Each row is a point on a landscape with many peaks, with its height.
A climber steps from a point to whichever of its 2 nearest points has the largest rise for the distance, and stops where none of them is higher. Distance is the straight distance between rows; heights are no part of it.
(210) height 508: 87  127  106  86  93  98  141  108  106  85  85  124  84  127  82  82  94  106  117  105  96
(2089) height 478: 110  113  101  134  94  101  77  85  90  107  100  97  103  106  126  76  90  118  126  125  121
(2720) height 141: 100  81  67  91  116  131  91  101  109  84  95  88  99  102  96  79  69  76  95  92  102
(6) height 372: 94  121  102  112  108  94  73  86  121  108  81  73  103  97  90  75  97  87  90  109  91
(343) height 459: 89  105  90  110  102  108  101  99  87  82  99  138  72  111  120  117  101  112  111  71  117
(1158) height 421: 80  120  121  74  101  101  125  90  106  68  82  93  89  121  79  78  106  104  118  105  63
(1456) height 368: 92  86  100  97  90  88  130  124  80  118  95  119  102  110  94  103  92  114  101  119  110
(368) height 91: 106  75  105  101  122  124  80  128  104  116  96  87  121  73  91  102  91  86  89  96  105
(796) height 211: 82  108  91  113  105  109  104  100  105  95  94  130  83  108  101  97  96  103  92  81  117
(111) height 231: 93  93  73  84  111  129  96  95  102  85  92  90  92  111  102  95  69  86  87  83  103
(51) height 410: 91  97  97  93  86  91  80  106  111  113  89  102  100  81  103  94  100  107  95  88  123
(1071) height 460: 121  108  99  110  99  103  71  85  128  110  92  67  120  88  87  101  110  105  76  116  98
(1062) height 363: 92  108  104  122  97  83  100  111  83  120  90  104  104  105  105  60  82  104  122  139  98
(1192) height 216: 77  113  102  108  64  102  79  70  85  120  70  78  89  121  93  101  109  114  100  108  80
(464) height 403: 104  104  101  120  93  90  85  98  83  113  102  105  107  100  121  63  83  114  123  135  107
(2411) height 660: 94  85  110  102  93  79  105  108  106  105  105  123  96  89  101  117  117  114  100  86  111
(1835) height 461: 109  85  101  87  73  81  103  105  73  116  114  95  109  97  112  117  90  125  89  112  98
(2754) height 458: 95  116  135  82  115  86  139  109  115  90  96  84  109  111  71  91  107  91  98  116  80
(342) height 235: 81  134  106  97  106  104  131  104  102  80  97  133  78  117  83  97  105  95  96  79  100
(438) height 105: 123  100  93  108  80  98  89  66  121  98  114  84  111  104  122  129  119  128  104  106  113
(843) height 583: 109  126  119  111  94  112  108  65  131  83  90  73  98  112  84  104  131  97  116  105  82
(2211) height 572: 116  101  110  111  70  95  113  65  118  102  94  86  108  114  93  109  130  113  135  125  77
(2546) height 320: 107  94  101  88  109  109  71  96  100  111  104  80  126  81  107  88  88  106  81  109  108
(2206) height 466: 120  102  93  90  111  114  75  78  113  101  103  66  120  103  99  98  90  100  69  108  91
(1142) height 307: 72  116  107  103  89  86  121  116  88  129  63  91  98  109  99  107  85  110  84  103  98
(1467) height 168: 121  66  101  98  125  119  95  112  77  102  114  104  116  93  107  98  78  94  97  102  89
(1410) height 485: 98  109  104  111  87  95  75  115  101  129  75  65  106  85  94  85  98  101  88  130  90
(2558) height 433: 91  120  90  75  120  132  121  99  91  83  92  122  93  121  91  83  82  96  79  88  97
(2219) height 482: 86  104  82  79  113  121  82  106  95  90  84  117  85  96  105  99  98  99  59  74  113
(1273) height 258: 80  110  89  101  101  89  93  80  120  92  91  95  88  110  108  92  92  101  102  82  109
(1366) height 442: 97  103  121  86  106  74  136  112  106  107  94  88  106  116  72  107  103  92  93  121  82
(832) height 244: 82  134  110  98  112  98  137  110  112  85  90  121  87  112  71  88  103  92  85  90  103
(124) height 132: 118  80  116  109  109  93  95  103  88  106  124  106  116  87  112  101  104  110  98  109  102
(2020) height 269: 84  104  94  90  67  79  95  101  93  109  81  91  93  104  107  105  84  111  93  89  97
(96) height 165: 83  98  99  115  91  89  95  92  100  99  97  127  87  104  119  93  93  116  124  89  123
(2769) height 120: 104  94  94  115  106  90  109  103  118  74  123  97  91  98  85  104  120  59  115  91  89
(2550) height 603: 111  111  99  111  110  111  63  95  119  111  89  62  123  83  91  89  97  93  78  111  98
(1345) height 416: 89  103  76  78  74  86  102  88  88  86  97  116  94  127  124  103  86  126  124  105  94
(666) height 457: 103  85  101  87  76  87  77  109  95  121  99  102  95  73  112  106  104  111  96  88  133
(2717) height 202: 101  100  113  116  104  96  61  106  99  126  104  95  104  63  108  91  107  97  117  96  127
(2319) height 167: 105  76  100  117  105  108  87  106  89  93  106  109  90  92  113  112  91  99  116  78  109
(580) height 178: 103  109  101  104  70  98  87  76  110  102  80  81  91  116  78  99  119  108  96  112  78
(1879) height 153: 84  105  105  121  90  79  112  100  103  100  107  142  89  107  109  97  103  114  127  92  110
(1943) height 142: 116  102  98  114  76  97  97  67  123  104  99  85  105  118  107  111  118  120  115  119  97
(2347) height 559: 95  98  110  119  102  92  119  100  113  90  119  110  100  90  97  121  127  73  108  74  91
(2076) height 157: 108  89  70  104  110  124  73  116  90  78  90  106  69  95  111  107  95  99  100  77  125
(960) height 353: 114  82  104  123  106  89  67  110  97  106  112  92  81  71  109  124  107  98  116  76  121
(1202) height 632: 91  106  96  68  93  86  109  76  129  83  111  99  101  101  105  134  124  94  81  69  97
(1246) height 498: 80  102  103  127  70  68  99  116  97  115  92  120  88  91  103  89  95  109  119  100  124
(120) height 119: 108  102  111  81  108  83  136  91  91  95  127  108  131  99  106  127  138  92  101  95  82
(2075) height 645: 97  87  112  109  105  89  112  118  103  115  97  128  101  90  90  109  111  109  89  97  111
(647) height 364: 88  96  94  127  97  91  87  101  106  94  104  114  69  88  112  124  110  105  114  65  129
(1216) height 148: 78  116  110  117  92  71  129  102  114  100  101  135  89  110  97  96  107  105  130  95  103
(1049) height 447: 115  102  98  103  61  81  98  94  79  110  117  91  109  101  110  119  100  127  96  120  89
(2436) height 295: 106  76  111  80  113  96  117  110  101  110  106  113  108  99  95  114  102  111  76  96  102
(2702) height 97: 107  121  96  112  108  110  103  84  108  72  119  78  91  113  86  92  93  74  124  106  78
(2505) height 526: 125  102  107  92  82  102  120  89  84  114  101  86  114  122  93  114  105  117  103  142  70
(868) height 107: 126  72  103  97  118  121  77  130  99  105  97  91  105  72  99  117  89  87  93  83  106
(1248) height 402: 122  105  102  133  89  106  78  87  105  117  93  86  116  95  113  79  92  119  117  132  117
(2267) height 88: 114  105  95  109  89  90  81  73  103  97  125  93  102  99  118  119  117  118  100  105  110
(530) height 383: 97  111  111  114  111  88  93  106  113  119  85  78  115  95  80  72  99  89  93  130  85
(279) height 341: 122  90  73  117  104  105  79  87  111  82  123  72  91  102  86  105  110  86  98  105  104
(2185) height 64: 105  114  95  126  96  93  77  73  103  96  113  89  92  104  116  106  108  114  109  99  114
(1687) height 464: 106  87  102  100  87  96  94  124  90  118  85  128  91  75  104  102  106  116  98  97  130
(1382) height 265: 92  106  108  84  103  87  127  111  125  106  88  98  105  100  66  104  107  91  71  94  95
(904) height 195: 112  67  75  89  117  108  67  102  112  82  112  80  96  94  90  95  94  80  96  90  110
(72) height 254: 107  83  108  85  108  107  73  113  90  125  106  90  120  66  110  84  94  104  92  114  113
(1854) height 543: 79  112  101  113  133  103  85  136  82  99  77  129  79  90  106  88  102  94  88  78  106
(1540) height 308: 116  73  105  75  118  115  112  118  89  109  96  119  107  95  93  115  102  115  71  104  110
(1353) height 126: 90  107  100  96  104  104  131  100  110  61  116  92  95  103  85  100  102  68  116  81  86
(1257) height 273: 109  86  77  92  109  108  71  88  107  86  118  66  103  99  97  103  91  84  81  89  103
(2721) height 425: 99  119  104  137  119  103  80  101  108  113  95  78  115  90  90  72  85  84  103  119  94
(806) height 293: 87  112  86  92  99  101  97  84  108  93  91  105  93  117  112  82  78  106  109  89  104
(1659) height 411: 105  99  105  62  104  98  110  89  110  97  93  90  106  119  91  90  89  100  79  102  79
(2132) height 201: 98  84  96  108  113  129  69  113  85  117  110  87  113  79  116  77  79  86  111  115  107
(2305) height 436: 114  95  100  105  75  80  89  99  82  106  115  101  108  101  115  97  98  120  102  129  100
(1604) height 111: 96  104  94  72  105  108  116  81  98  77  125  107  109  114  117  115  99  98  109  88  84
(2061) height 539: 108  117  117  99  109  95  112  91  100  106  96  94  103  122  89  73  100  103  112  132  75
(2218) height 522: 107  97  82  90  125  136  118  116  77  81  100  124  90  115  87  93  82  85  91  94  93
(2285) height 571: 106  69  92  57  82  99  103  109  82  108  99  98  116  101  107  107  82  123  74  103  103
(359) height 465: 97  105  101  102  108  102  94  107  86  88  93  141  78  98  114  114  110  119  92  76  117
(148) height 297: 108  90  99  96  104  114  57  100  85  124  110  95  92  69  125  103  96  94  120  91  128
(320) height 206: 104  73  107  92  114  117  94  117  72  121  99  110  113  84  123  74  78  108  114  123  115
(771) height 75: 100  80  99  99  127  121  95  116  110  113  98  83  124  78  80  100  88  83  70  93  99
(945) height 564: 87  115  108  124  128  98  95  136  92  107  78  130  90  85  88  88  110  94  85  92  112
(1169) height 139: 100  84  71  98  106  124  72  108  102  89  92  88  79  90  103  107  88  94  101  72  130
(1309) height 477: 93  116  127  88  103  81  122  98  119  94  97  81  103  109  76  91  116  88  95  108  71
(742) height 689: 111  116  98  123  84  92  93  73  103  96  115  107  99  112  122  105  110  123  126  118  104
(1939) height 540: 116  86  99  80  107  109  105  90  102  86  136  86  116  98  99  124  110  82  78  91  79
(234) height 409: 121  102  97  94  88  95  71  86  116  109  84  66  106  96  91  96  106  111  73  111  95
(1744) height 337: 89  112  78  81  110  138  111  95  102  80  87  105  91  117  95  89  74  89  82  79  105
(1931) height 613: 97  119  92  78  95  86  102  72  116  81  118  81  105  104  113  133  135  97  89  75  93
(2468) height 183: 123  74  82  105  113  121  68  103  86  94  117  78  111  88  102  87  84  83  102  112  103
(1291) height 528: 123  73  89  92  105  108  95  98  98  78  133  92  107  95  110  126  112  86  97  94  83
(2580) height 530: 95  114  115  59  104  91  145  102  111  82  99  94  110  109  84  101  113  99  97  99  79
(635) height 585: 97  104  111  127  128  105  109  131  100  111  88  122  94  87  79  108  104  90  84  90  105
(570) height 699: 109  77  93  60  99  103  97  96  97  102  105  100  120  102  108  97  85  112  78  103  102
(1310) height 253: 86  105  105  99  67  70  103  99  85  117  91  87  99  102  109  118  97  121  90  94  88
(1779) height 545: 92  115  117  69  103  91  156  105  107  79  105  109  120  102  89  112  122  96  105  88  89
(217) height 504: 103  105  105  76  89  97  112  94  83  110  93  73  108  122  86  108  94  113  87  121  60
(783) height 546: 97  87  108  131  109  88  81  104  115  101  111  97  99  80  88  116  105  83  103  79  103
(717) height 138: 119  72  115  89  109  93  96  110  81  117  114  107  121  89  107  94  98  117  88  120  102
(528) height 331: 101  88  101  86  114  102  109  141  67  112  79  130  96  93  95  100  102  109  80  126  114
(88) height 344: 100  95  104  102  95  99  58  94  92  124  107  98  86  74  124  101  107  103  122  84  142
(268) height 495: 94  114  123  80  109  84  129  96  124  92  106  89  106  101  84  101  111  85  82  93  81
(2600) height 443: 104  88  71  98  107  109  84  89  100  77  123  87  90  111  105  105  86  82  112  93  99
(390) height 499: 108  71  100  71  77  95  110  117  68  118  103  101  111  100  112  110  84  123  92  111  111
(2067) height 542: 109  93  88  115  124  125  113  126  86  86  91  125  86  108  91  93  87  84  100  95  94
(1839) height 414: 91  100  126  103  130  95  146  113  104  104  109  109  109  115  74  86  93  82  106  115  96
(1123) height 406: 96  95  104  109  94  85  71  92  106  102  110  97  92  80  112  110  109  102  104  79  128
(1075) height 525: 79  115  90  104  123  110  90  118  84  91  86  131  80  97  103  89  97  97  77  79  111
(140) height 257: 75  109  97  120  103  91  94  107  116  116  77  105  98  98  108  64  89  96  113  106  110
(1543) height 448: 85  115  111  73  89  93  116  97  103  94  77  92  84  125  79  86  99  101  111  101  69
(521) height 224: 99  86  112  91  110  107  82  117  83  125  104  101  120  79  112  72  88  105  107  128  110
(1622) height 103: 106  104  100  83  110  112  133  97  94  65  129  94  117  108  94  105  102  79  119  97  74
(844) height 379: 89  93  103  120  96  88  75  93  105  106  107  108  80  86  122  110  104  110  120  74  138
(1260) height 359: 122  101  100  121  79  103  79  81  114  116  80  78  107  104  106  87  100  121  113  125  107
(632) height 667: 115  121  102  117  95  112  103  65  124  88  105  72  103  108  96  115  117  94  103  106  88
(962) height 338: 78  103  91  115  101  104  89  94  112  99  94  100  90  101  108  90  85  97  106  81  121
(49) height 223: 120  80  99  111  113  110  69  105  88  105  117  79  112  80  97  101  93  91  89  107  104
(466) height 164: 119  80  84  114  108  109  85  119  93  84  94  113  74  93  109  115  97  99  113  79  120
(775) height 176: 99  91  105  120  104  107  92  110  100  106  95  120  94  87  108  106  97  103  105  85  124
(720) height 109: 105  69  86  93  120  131  85  119  108  94  96  88  112  82  80  97  83  77  79  89  95
(409) height 489: 113  103  106  85  82  100  100  88  99  107  88  70  102  116  85  110  111  109  80  119  66
(8) height 117: 106  91  105  79  90  76  130  98  91  100  126  116  127  101  109  123  129  105  101  108  82
(1745) height 226: 86  122  89  100  109  114  117  100  96  80  99  132  78  116  93  98  95  91  90  77  107
(527) height 250: 102  87  97  105  110  126  59  113  90  122  106  87  99  69  118  92  88  82  124  102  120
(2471) height 123: 102  115  95  107  102  94  108  91  120  68  123  80  100  95  87  106  119  60  107  82  83
(1356) height 521: 112  78  79  79  111  112  104  98  100  71  129  104  100  109  104  119  104  76  108  89  81
(598) height 106: 107  109  92  69  106  113  124  83  90  67  128  95  118  103  107  120  104  83  109  90  75
(706) height 115: 103  97  104  79  100  92  122  89  96  89  128  116  122  110  116  116  112  105  106  98  82
(108) height 552: 93  106  122  89  109  93  148  104  109  89  114  111  116  97  90  119  129  82  101  81  90
(2741) height 276: 111  110  103  117  102  95  100  82  113  89  123  85  106  97  96  120  117  84  95  93  91
(699) height 350: 95  82  105  98  97  96  116  136  72  120  88  117  100  94  93  106  99  113  93  121  118
(473) height 215: 89  98  87  108  95  111  78  95  90  102  89  107  78  94  124  100  97  113  115  73  143
(2478) height 612: 94  94  104  106  123  107  112  122  96  112  85  123  103  93  85  97  103  101  83  100  109
(716) height 512: 104  112  121  70  110  95  133  95  113  85  118  88  118  103  91  111  116  90  86  93  76
(1917) height 100: 108  107  99  94  107  111  117  94  99  69  122  89  102  112  90  97  88  76  112  100  75
(1203) height 481: 90  110  110  93  94  82  118  101  107  103  83  97  95  119  85  87  90  98  104  111  78
(1091) height 456: 98  93  88  91  108  126  81  108  97  93  85  106  83  84  105  109  102  101  73  72  123
(1927) height 586: 114  116  99  143  87  95  82  74  103  102  105  95  99  114  120  91  101  122  129  120  110
(1079) height 124: 85  117  109  105  103  96  124  92  122  75  113  90  99  96  87  108  109  67  109  73  87
(201) height 147: 122  71  112  78  111  111  85  104  78  115  113  101  119  84  116  95  92  112  90  106  104
(897) height 144: 90  94  96  91  111  126  70  101  92  112  101  87  110  79  127  74  75  98  111  121  119
(785) height 348: 101  108  116  68  118  103  128  94  111  90  102  92  104  119  84  87  91  99  91  100  79
(2119) height 538: 99  90  95  71  105  103  102  91  113  101  100  99  114  106  101  95  85  105  73  93  97
(454) height 629: 105  124  95  105  83  82  106  79  101  88  116  110  110  111  120  110  121  115  123  107  93
(678) height 446: 94  91  90  79  82  85  116  92  89  89  117  133  102  108  124  121  112  125  119  95  96
(2271) height 160: 116  70  103  88  117  122  95  115  86  108  101  106  113  90  113  107  83  106  89  95  104
(285) height 541: 118  110  106  106  65  92  117  82  104  108  103  92  111  108  100  120  128  116  118  126  76
(1629) height 245: 92  110  112  91  76  80  96  90  85  123  86  76  101  107  103  126  101  127  77  94  78
(244) height 391: 116  97  95  79  106  112  77  91  107  110  98  71  127  91  99  89  89  108  68  120  96
(750) height 518: 114  106  108  71  91  101  125  91  86  97  99  85  108  123  86  103  106  113  103  134  64
(2297) height 122: 106  87  117  85  115  101  135  102  99  98  124  111  121  98  103  127  122  88  91  96  85
(2730) height 319: 90  113  107  115  124  100  78  108  120  121  92  79  125  84  86  72  95  85  89  118  89
(2129) height 600: 126  108  103  99  95  111  99  70  124  99  108  75  110  107  97  114  114  104  90  111  89
(40) height 510: 106  104  105  97  100  93  109  97  90  112  85  80  106  123  82  79  90  100  100  141  72
(324) height 326: 111  90  98  116  69  112  82  83  103  114  70  74  103  107  99  83  103  117  113  130  91
(327) height 557: 109  108  95  75  102  106  107  77  108  79  127  82  122  101  104  130  118  86  82  86  81
(1713) height 474: 107  87  99  78  73  99  84  113  89  114  92  120  81  75  117  115  113  118  96  83  137
(685) height 62: 99  101  97  105  103  115  66  92  89  111  111  82  106  85  123  83  89  106  107  110  123
(1290) height 125: 114  71  113  95  123  107  130  113  93  101  120  111  111  98  99  121  104  91  94  96  83
(2269) height 44: 93  89  81  98  123  122  80  102  108  93  98  72  111  95  96  76  69  73  96  105  94
(2767) height 514: 78  112  94  119  72  73  106  104  103  106  86  122  85  107  109  89  91  114  119  97  112
(2544) height 377: 87  106  89  83  85  95  106  86  100  97  94  121  92  124  118  90  83  116  118  98  100
(883) height 388: 115  85  66  98  112  102  78  86  114  73  131  79  84  110  94  95  106  91  105  99  101
(151) height 286: 113  109  87  128  97  96  95  87  117  83  128  75  98  95  94  119  126  74  105  97  100
(422) height 392: 105  118  107  111  100  101  82  76  123  107  83  72  101  108  84  84  111  95  91  116  83
(12) height 646: 90  113  98  126  115  97  80  94  119  105  96  80  107  94  94  82  85  80  97  96  97
(603) height 140: 81  124  106  102  93  79  124  86  109  86  114  125  92  109  111  107  114  96  129  83  97
(705) height 452: 92  101  87  74  90  100  125  87  99  80  111  134  99  111  122  124  116  116  109  78  104
(1793) height 191: 87  108  95  113  102  103  90  110  102  104  82  124  84  90  108  96  104  106  98  86  130
(1816) height 431: 110  86  112  108  85  81  81  107  78  120  115  113  99  86  115  92  102  115  120  113  120
(1814) height 511: 84  119  107  100  84  75  116  95  113  99  84  104  85  118  95  92  99  99  117  98  85
(199) height 395: 103  97  110  114  89  87  68  92  87  118  111  106  94  79  121  95  107  111  118  96  131
(350) height 492: 99  104  84  77  123  135  109  110  76  84  96  129  92  118  102  97  78  101  79  87  96
(1573) height 290: 78  107  90  93  74  91  109  113  97  117  68  84  97  101  101  102  82  114  79  93  99
(831) height 484: 100  102  94  80  96  114  84  122  70  101  84  130  78  81  120  95  106  117  85  92  125
(47) height 562: 102  84  108  127  109  89  100  105  107  90  121  102  101  83  93  125  119  75  98  80  91
(21) height 412: 90  97  106  103  111  85  128  124  105  116  84  108  108  107  75  85  91  91  88  120  108
(869) height 112: 106  85  78  96  113  128  75  98  92  97  109  72  119  95  105  80  67  86  90  112  97
(1851) height 418: 85  104  101  108  104  92  111  101  104  105  96  116  105  109  102  81  85  102  111  102  103
(218) height 322: 76  110  99  105  85  90  122  119  92  121  66  99  95  114  91  94  82  101  101  113  97
(15) height 422: 89  92  82  114  107  121  95  100  96  92  94  109  90  104  110  86  77  91  111  85  117
(2101) height 272: 90  93  92  90  95  105  67  97  98  115  96  99  88  80  124  90  95  112  112  86  140
(2503) height 255: 86  122  111  85  111  95  138  108  125  93  85  106  91  106  65  97  105  90  74  89  99
(2723) height 149: 97  95  108  107  83  82  74  118  98  132  97  106  100  67  106  92  106  102  115  97  131
(1706) height 280: 95  97  99  123  106  103  55  109  99  116  105  80  93  69  107  100  106  87  121  88  132
(71) height 238: 85  111  116  89  78  93  95  81  78  124  76  81  99  120  98  110  101  126  87  106  76
(990) height 267: 122  95  96  124  102  103  89  87  100  92  135  88  112  86  101  123  120  91  92  103  95
(1796) height 644: 89  102  99  85  92  87  108  90  128  90  105  113  93  97  94  127  124  99  72  67  105
(275) height 278: 98  89  108  83  105  93  119  104  120  108  104  104  108  93  82  108  103  93  74  96  99
(164) height 490: 85  116  114  80  93  90  145  113  111  89  87  105  89  120  79  93  98  100  112  103  86
(2025) height 435: 95  101  113  101  125  110  136  108  101  99  109  108  108  113  86  86  82  94  105  106  92
(1906) height 531: 120  105  103  102  76  84  118  96  94  104  108  94  116  110  99  115  113  118  96  133  78
(130) height 473: 86  110  109  90  98  88  132  102  113  94  102  115  95  108  87  91  101  98  100  94  95
(1722) height 318: 113  87  102  75  124  113  107  134  76  108  85  128  100  95  100  106  99  117  70  112  109
(2037) height 121: 128  98  96  104  85  107  101  59  123  100  109  80  119  116  117  124  114  119  118  113  94
(2375) height 118: 114  79  90  99  107  121  68  117  99  102  92  87  83  74  106  116  94  88  107  73  125
(723) height 127: 113  82  111  103  114  99  109  99  91  105  129  105  117  97  105  116  109  96  92  102  85
(2783) height 496: 103  122  110  117  95  105  90  65  135  96  84  74  91  109  80  99  124  92  100  103  86
(1460) height 472: 95  100  95  100  74  81  107  129  74  107  90  131  80  89  100  120  115  119  81  90  118
(2776) height 483: 85  101  99  117  72  86  103  123  83  120  85  130  84  83  97  96  101  114  111  98  127
(2429) height 611: 113  97  114  103  80  111  108  65  119  103  92  80  107  121  84  100  116  109  123  126  75
(885) height 182: 108  77  102  97  125  119  109  105  81  104  108  100  115  108  106  78  73  95  104  111  93
(2498) height 493: 110  88  84  83  109  113  101  91  104  73  120  87  95  111  95  107  89  76  97  86  88
(2504) height 247: 83  110  100  120  101  84  75  92  114  109  92  98  97  92  108  79  92  101  110  101  112
(1254) height 463: 117  100  95  89  83  104  84  82  107  108  85  78  104  114  91  95  104  110  83  122  82
(220) height 556: 94  107  114  101  105  85  133  96  108  92  122  112  118  99  105  128  137  77  105  77  91
(1031) height 434: 98  108  101  111  96  95  85  104  99  125  71  74  105  100  91  72  95  99  97  138  81
(2170) height 145: 82  120  104  100  90  78  141  96  102  90  101  136  92  113  104  102  108  106  135  96  93
(2708) height 529: 83  127  98  99  103  98  135  114  92  94  84  140  79  122  86  74  94  107  106  108  104
(1469) height 476: 93  103  99  103  70  90  96  130  74  116  80  128  80  80  101  102  109  115  91  91  127
(1270) height 430: 82  101  102  104  111  92  116  125  100  119  74  94  105  112  85  70  80  92  110  136  98
(2035) height 544: 128  106  100  93  109  122  93  73  112  96  106  71  117  114  95  103  94  96  85  111  82
(1316) height 321: 90  112  104  129  102  79  89  104  102  115  85  102  102  103  108  66  87  101  117  119  96
(621) height 108: 105  109  100  121  115  105  101  93  110  83  117  83  99  103  82  90  88  67  106  105  79
(2328) height 161: 119  115  105  107  73  94  95  76  118  103  95  86  98  110  93  107  119  109  101  117  83
(1395) height 116: 107  89  92  112  113  98  98  103  117  77  121  98  96  101  75  90  98  64  107  100  90
(448) height 470: 94  99  101  90  113  93  105  113  96  119  77  81  109  113  91  69  80  94  96  138  82
(426) height 506: 88  105  86  82  127  115  90  114  76  86  86  129  79  100  113  99  94  100  71  72  101
(985) height 548: 80  118  93  113  84  83  126  115  96  101  83  136  83  115  94  85  95  106  106  103  105
(1877) height 471: 92  94  106  115  107  90  74  92  111  106  107  90  105  80  98  104  104  92  89  83  117
(2232) height 360: 105  89  95  123  101  97  77  111  106  94  95  98  75  79  106  126  104  97  108  62  129
(107) height 351: 74  110  97  106  89  89  102  117  103  120  58  88  89  108  97  74  82  98  109  118  90
(287) height 367: 115  100  93  102  114  113  78  86  110  93  114  65  111  96  89  106  89  82  73  99  93
(215) height 462: 106  93  110  87  124  119  135  104  94  92  120  105  112  112  91  104  84  80  105  101  81
(673) height 252: 118  91  104  122  104  103  73  95  100  102  124  84  113  79  94  116  105  93  88  102  105
(2064) height 296: 123  99  102  111  53  95  98  83  91  110  102  87  109  113  113  119  108  132  119  127  87
(1827) height 400: 82  101  107  101  109  88  136  126  90  114  75  105  103  117  77  88  79  95  100  134  104
(596) height 136: 85  107  107  108  99  93  119  94  108  92  109  126  99  104  110  118  111  93  112  78  102
(1781) height 131: 99  100  94  114  107  108  123  114  103  73  104  127  75  103  90  120  112  78  106  80  94
(2685) height 133: 90  98  104  122  110  103  112  101  109  89  106  124  85  101  98  113  105  86  107  77  106
(2255) height 488: 106  101  116  77  123  106  138  99  102  83  124  88  120  109  85  105  95  85  93  99  77
(176) height 306: 116  96  99  116  62  103  91  85  88  118  84  80  108  111  104  100  98  127  111  128  87
(125) height 449: 106  79  111  102  87  86  94  115  85  122  102  121  98  77  108  100  102  116  112  99  120
(562) height 230: 71  117  105  97  73  95  89  75  77  118  75  85  90  125  107  105  98  128  99  94  75
(2656) height 432: 94  93  95  91  104  111  96  102  111  96  97  109  93  90  100  117  100  103  69  72  116
(1772) height 469: 98  100  95  95  94  94  105  118  86  97  95  139  81  101  103  110  115  116  83  88  113
(2208) height 437: 94  95  86  80  71  78  102  85  86  91  113  116  97  115  124  114  94  130  117  100  101
(747) height 129: 95  114  105  89  106  123  146  109  105  65  112  108  96  105  79  102  101  76  107  81  87
(802) height 479: 111  101  98  82  93  99  83  123  82  109  85  131  76  78  119  112  115  120  85  84  128
(1764) height 494: 95  100  89  77  113  120  85  114  71  89  82  134  85  95  122  93  97  112  80  84  114
(986) height 582: 110  115  87  84  97  105  96  66  119  79  122  70  107  106  106  132  121  93  82  85  87
(2188) height 130: 104  108  102  99  114  120  139  119  93  69  108  124  83  105  85  111  110  78  99  82  89
(797) height 573: 117  108  113  107  96  109  109  77  110  103  89  89  106  120  82  83  107  107  112  133  76
(637) height 651: 91  96  103  92  91  88  118  106  112  97  102  126  96  97  95  124  123  105  80  82  106
(1621) height 413: 114  101  108  116  84  90  81  91  86  105  119  109  109  96  122  92  98  122  116  119  113
(620) height 8: 102  107  92  120  102  103  68  83  95  99  110  84  99  96  120  89  92  108  114  100  121
(2372) height 304: 115  102  76  138  97  98  81  86  125  87  121  71  95  95  87  108  113  81  103  101  105
(2628) height 455: 92  103  86  96  94  102  114  94  91  78  110  139  83  111  121  129  116  117  111  77  109
(1349) height 609: 107  115  102  103  81  73  113  87  100  97  122  115  116  102  115  116  134  105  114  111  90
(326) height 578: 85  104  89  122  120  131  92  124  83  98  82  128  86  93  110  77  83  93  107  100  112
(2681) height 385: 92  86  109  105  104  86  120  112  94  114  100  120  105  105  103  88  93  108  108  111  105
(1507) height 574: 103  108  103  99  100  98  68  105  117  120  81  64  118  85  92  80  96  99  78  127  90
(317) height 198: 86  114  104  109  67  108  89  72  95  105  75  76  87  125  73  92  111  104  102  110  73
(1406) height 113: 128  79  97  100  106  116  84  121  99  96  100  98  92  76  108  126  94  99  95  75  113
(1367) height 503: 83  99  89  130  110  124  88  116  97  96  84  109  90  95  103  82  82  84  114  94  121
(1989) height 146: 113  65  83  88  118  118  84  105  99  89  107  86  106  95  92  99  83  78  89  95  94
(2727) height 336: 112  87  93  116  106  99  59  104  89  104  115  79  85  74  113  109  103  95  119  84  128
(2674) height 429: 89  97  117  102  102  68  138  126  103  118  91  98  107  104  68  107  97  92  91  122  101
(1389) height 389: 74  108  103  113  93  86  89  117  106  127  64  75  99  96  92  71  89  93  105  126  81
(95) height 532: 77  118  96  109  75  75  119  100  107  103  81  118  82  122  99  87  91  108  124  98  96
(2295) height 196: 113  79  106  95  120  116  95  105  68  114  112  106  125  99  115  77  76  106  105  127  101
(1165) height 357: 82  103  98  111  85  78  82  98  118  107  89  103  94  93  106  92  101  106  100  89  117
(850) height 396: 88  120  122  84  109  96  127  94  114  80  95  93  100  119  89  85  93  97  110  100  74
(385) height 189: 86  96  92  118  97  106  83  93  88  98  101  114  84  99  130  90  88  115  128  84  133
(13) height 553: 108  101  93  126  124  123  98  129  79  96  88  127  84  94  103  91  87  91  105  96  105
(1924) height 454: 92  108  110  102  110  86  124  96  107  99  111  116  103  112  96  89  99  101  116  107  89

For each start below, name the point where the climber stops.
(2468) => (2411)
(2037) => (2550)
(1165) => (2411)
(1353) => (95)
(796) => (985)
(2723) => (2411)
(806) => (95)
(685) => (95)

Call two points neighbours if one is among the 2 nearest of the other. Go from one point of each pair to the other, from neighbour to neighbour, staying as high as possible. Name the lowest point that can't be avoided.
(742), (985) => (2064)
(2411), (985) => (2504)
(2550), (2429) => (234)
(2550), (12) => (2730)
(326), (985) => (1273)
(12), (632) => (6)
(570), (985) => (1621)
(2550), (47) => (1827)
